Points on a hilly landscape, in no order, each with its height.
A ball rolls from a point to the lowest of its 2 nearest points, and stops where none of them is lower. Distance is the straight distance between rows; heights are no part of it.
lofe (h 2.30): [103  84 148 105 133 146 158 148 122 151  91 120  82 106 149 109  85  71
 143 118]
Nivug (h 3.30): [ 88 155 130 145 128 119 165  72 129 104 136 113 174 151  94 131 127 164
 148 137]
teris (h 5.83): [138  91 124 118  99 133 106 149 124 156 134 177 111 179  88 178 133  97
 101  85]
fudu (h 5.51): [130 131  56 132  96 169 132 144 167 151 117 174 112 144 135 149 177 150
 146  91]
Kazud (h 4.62): [142 126 134 102 133 107 123 150 140 154  73 165 114 123 136  85  86 120
  92 101]
Pamuv (h 4.68): [ 91 116  79 103  93 125 115 155 178 149  74 155 134 144 136 142 127 127
 120  94]
sesab (h 8.36): [182 131 164 123 118 177  79 144  86  55 145  82 130 115  80 151 156 111
 117 123]
tonok (h 6.15): [ 96 144 203 135 134 126 185 130 140 189 154 109  84 102 156  99  89 120
  76 156]
Kifa (h 5.68): [131 108 101 107 135 141 133 125 159 130 109 138 166 146 124 139 103 170
 144 149]
nunap (h 4.28): [152  92  64 143 116 129  93 143 112 123 136 150 140 149 145 156 188 103
 174 131]
seten (h 5.23): [122 129  78 134  89 153 133 117 155 125 121 167 149 192 129 153 161 162
 141  96]
Vus (h 6.96): [123 105  87 149 140 158 120 132 122 140  98 185 131  82 146 117 147 136
 133 110]
fov (h 1.91): [ 94 172 196 167 138  97 126 106 118 132 142 104 107  86 171  92 113 131
  91 163]
Vupop (h 8.49): [166 151 143 150 123 179 102 110 100  30 159 106 132 140  56 151 184 121
 120 121]
vap (h 4.55): [155 158 123 146  87 117  96 120 101 110 140  71 165 202  88 141 160 144
 116 140]
pugir (h 2.79): [ 63 173 219 141 138  90 112 106 121 133 146 100  94 120 223  95  90 134
  85 166]
Lupu (h 8.61): [153 127 159 169 121 187 116  99 104  52 133 138 134 142  83 130 167 153
 138 124]
nake (h 5.89): [105 168 122 178  78 108  84 102 123 113 101 152 146 122 105  97 129 120
  89 127]
Tisi (h 0.63): [ 95 144 171 187 149 104 151 129 122 149 152 132 107  52 164  82 136  98
  95 168]
mola (h 0.06): [164  92 131  92 205 116 156 133 106 146 129 138 114 123 148 115  94 122
 140 133]
tar (h 3.47): [ 75 104 139 104  97 112 116 141 135 141  67 120 106 111 155 116  99  89
 155 119]
fazel (h 2.93): [115 187 111 144  86 121 118 134 133 165 104 140 112  84 170  76  96 145
 122 108]
Pok (h 3.20): [142  74 108 105 121 114  96 158 150  97 118 149 138 166 111 156 122  91
 148 137]
Nir (h 3.14): [116 137  79 110 141 108 122 133 122 164  90 134 115 115 152 122 176 130
 165 105]
dato (h 8.93): [141  80  96 122 157 140 107 107  82 113 168 167 161 143 129 170 132 174
 153 124]
fum (h 4.09): [ 61 149 158 159  76 134 176 108 169 132 144 108 141  89 161 113  76 129
 143 163]
Kotok (h 5.22): [130 142  78 133 117  92 101 140 142 169 102 156 145 130 110 131 157 126
  81 118]
Rulo (h 5.33): [123 101 125 111 131 138 138 118 138 160 124 161  98 138  83 167 143 115
 141 113]
noze (h 2.17): [127 152 143 117 122 135 154 137 121 190  96 112  83 103 176  68  85 128
 115 114]
kipo (h 4.41): [116 118 203 110 178 121 165 106  96 137 138 134 103 127  94 150 123 132
 121  95]
Zup (h 4.94): [165 149 147 116  98  99 103 133 104 162 120  81 143 171  82 134 123 139
 106 137]
zofu (h 4.07): [177  97  97 104 123 110  96 133 160 111 180 118 115 216 100 187 160 107
 148 164]
pabo (h 8.15): [186  85 126 122 139 158  69 151  96 102 139 118 127 134  93 149 149 106
 117 152]
Vuv (h 4.17): [164 114 101 147  90 144 111 120 106 106 170 102 188 189  94 158 129 144
 128 151]
Bivi (h 3.68): [187  80  95 100 114 125  94 156 152 108 168 142 120 161 103 158 123  89
 169 174]
gelap (h 6.22): [106 121  77 117 125 150 154 171 113 165 119 141 130  72 171 119  90 131
 160  77]
bezek (h 7.68): [188  99 162  92 198 161 118 127 138 108 138 107  80 111  94 137 147 107
 120 170]
Vuz (h 4.87): [124 114 144 111 168 112 175 109 155 140 155 150 124 117  87 168 118 120
 151 145]
Sulud (h 4.59): [ 73 164 172 150 101 107 165  95 164  89 141  92 149 115 126 107  87 121
 143 165]
soged (h 3.38): [ 65 153  93 144  97 117 176 105 156 126 132 123 184  98 140 117  86 143
 160 138]
Tadas (h 5.28): [102 119 152 140 172 110 203 120 162 158 161 148 109  80 118 144 135 102
 145 146]
zufof (h 1.22): [139 125 126  91 162 122 168 146 107 186 108 122 119 119 158 103  80 139
 133 106]
sovis (h 3.39): [166 109  56 135 124 141  98 120 159 137 151 129 175 209 142 175 164 171
 106 153]
Boto (h 2.81): [111 151 199 146 161  84 142 114  79 138 129 108 120  94 143 103 115 133
 100 122]
neze (h 7.28): [126 128 217 136 175 152 155 124 123  68 142  98 111  98 127 123 149 136
 110 138]
bizen (h 3.76): [136 104  44 102 136 105 104 155 123 151 128 152 139 145 159 158 171 123
 159 100]
kuze (h 5.45): [ 91 180  54 103 107 122 109 167 174 176 106 120 122  92 145 107 107 160
 109  97]
fes (h 3.37): [137  74 115  85 157 179 163 144 140 164  89 131  81 130 156 115  73 105
 132 132]
Kub (h 3.80): [186 100  82 127 115 149 105 127 146 129 178 149 174 185 103 170 115 153
 115 158]
mek (h 3.60): [ 63 154 199 114 127 112 135 121 116 169 118  79  77 120 236  83  83 126
 108 149]
goga (h 5.71): [114 159 184 134 112 109 176 118 121 195 148 115 120  99 103 124  77 128
 104 128]
lim (h 4.85): [ 75 151 165 168  70 135 140  96 144  75 114 128 111 121 100 115 136  98
 162 123]
fer (h 6.59): [121 113  44 117 149 177 139 166 139 163 125 165 116  60 157 125 134 142
 150  86]
zotu (h 5.21): [136 117  96 150  87 173 107 129 147 132  87 143 116 137 137 118 181 130
 164 129]
gabez (h 3.63): [108 116 201 104 174 115 144 119  86 154 107 103 105 115 131 112  92 121
  86 114]
Nusa (h 5.81): [ 91 151  49  95 114 123 130 186 127 172 122 126 131 103 150 134 114 147
 145  53]
vume (h 1.95): [174  96 145  83 197 103  94 119  87  81 150 146 110 147 102 154 149 121
 145 117]
zele (h 5.04): [119 149 186 139 127 120 168 118 126 110 154  70 133 108 116 128 121 128
 160 158]
sikom (h 2.38): [111 124 127 110 179 112 161 120 114 155  87 123  94 110 181 103 163 131
 171 116]
didem (h 4.10): [135  88  89  78 129 147 121 156 150 171  83 153 103 144 136 125  97 113
 116 102]
sog (h 4.29): [ 87 124 139 149  51 123 109 137 135  90  79 135 126 123 144 107 119  93
 170 113]
Bila (h 6.47): [142 149 178 160 110 117  95 129  90 102 121 109 116  88  89 101 132 100
 108 126]
pogos (h 6.18): [113 181 186 174  79 104  78 107 105 100 113 134 102 100 121  85 104 104
  96 121]
novo (h 4.53): [145 107 137 103 144 143 158  96 151 109 181 138 131 157  75 180 106 147
 171 156]
kupa (h 4.52): [166 123 101 149 100 124 111 114  89  92 190 116 176 238 118 175 152 145
 133 114]
Vimem (h 7.29): [130 127 123 163 151 123 120 116 102 124 109 150 159  82 136  98 137 153
 115 132]
memu (h 5.34): [148 120 153 128 136 149 152 118 116 135 133 112 140 126 114 131 120 159
 156 145]
kal (h 4.01): [179 172 153 119 154 121 121 117 116  41 156  87 174 134  68 127 128 138
 116 145]
ser (h 2.25): [ 66 140 142 166 137 134 170 131 125 184 142 135  96  49 198  91 120 115
 100 139]
zoda (h 1.11): [166  97 138  94 169 107 114 137  97 127 123 155 136 143 114 131 107 126
 126 116]
betu (h 4.24): [135 118  52 117 109  87 110 164 149 131 144 143 159 198 169 177 156 119
 140  89]
mopi (h 6.75): [117 172 205 143 120 133  96 121 103  39 121  86 111  76 111 113 142 100
  95 122]
palim (h 2.59): [136  86 135 102 147 118  92 122 121  51 136 156 133 161  96 163 148 113
 153 122]
pupaf (h 2.88): [ 90 162  72 143 120 108 157  75 152 108 129 114 203 142 119 100 123 161
 143 146]
ged (h 3.36): [ 80 177  99 141 127 136 144 140 143 179 122 130  93  41 200  79 110 145
 109 106]
rozir (h 4.92): [143 127  88 157  76 130 131 116 148 112 156 161 155 244 133 170 163 131
 114  77]
goper (h 5.12): [102 152  69  97  79 121  82 164 179 173  73 117 125 136 152 117 116 144
  93 116]
lok (h 1.24): [140  87 125  98 209 127 183 141 113 150 131 139  83 115 189 102 126 101
 167 128]
pemeb (h 8.76): [162 101 135 155 143 162 112 102  86  96 142 175 145 146 107 141 156 161
 139 109]
sonif (h 7.01): [116 181 235 144 145 138 134 120 119  46 151  74 110  79 157 107 147 129
  71 139]
Saz (h 5.55): [123 149  83 174  99 106  86 117 139 123 104 155 164 167 118 122 177 134
  77 110]
num (h 2.80): [159 113  73 133 141 149 103 122 117 166 129 138 155 160 122 162 172 176
 111 137]
rov (h 5.95): [118 148 125 133 118 129 141 113 181 132  92 135 150 118 139  99  98 166
 118 155]
Zalu (h 4.79): [139 121 114 151 104 135  98 120 116  95 116 120 128 152 108 131 195 120
 169 139]
sor (h 4.81): [ 94 121  50 126  85 120  96 172 163 138  95 134 158 160 172 155 156 131
 112  82]
Tereb (h 4.93): [159 150 134 127 134  78 135 150 125 129 100 166 134 108 150  74  97 121
 131 109]
ledal (h 5.32): [137 168 135 122  91 111 132 122 113 201 124 117 140 131  91 130  98 155
  97 113]
Der (h 5.78): [104 110 169 140 146 118 190 146 158 150 151 109 120  78 148 123 106  93
 133 175]
femu (h 6.24): [147 102 153 127 142 128 146 155 136 142 147  89 136  75 108 120  86  89
 130 180]
Nekas (h 4.21): [171 119 117 105 142 141 115  96 141 114 170 119 128 189  75 180 160 161
 144 170]
Dif (h 3.71): [107 158 146 141 139 104 148  95 116  55 157 100 185 137  74 120 115 130
 137 136]
soseg (h 7.49): [188 144 198 117 176 154 148 130 127  71 149  92  93 107 109 125 159 122
 142 147]
dov (h 7.91): [181  73 121 104 178 156  92 135 107 143 128 124  88 124  94 137 143  93
 110 161]

For each start below, name the point where the ball stops.
memu -> pupaf
Vuz -> mola
pemeb -> Pamuv
soseg -> Pamuv
Vus -> Pamuv
teris -> mola
femu -> pupaf

Call two points neighbours if one is among the 2 nearest of the other. Go from one point of each pair to the other, from neighbour to neighbour, staying as low as possible. Name the highest point that can't be avoided.
mola / Pamuv -> sor
num / bizen -> fudu
Tisi / mola -> ged
pupaf / lofe -> lim

Write out the way that a ball takes from each point below.
Kifa -> memu zele Sulud fum soged pupaf
Der -> Tadas Vuz novo Nekas zofu Bivi Pok palim vume zoda mola
Rulo -> Vuz novo Nekas zofu Bivi Pok palim vume zoda mola
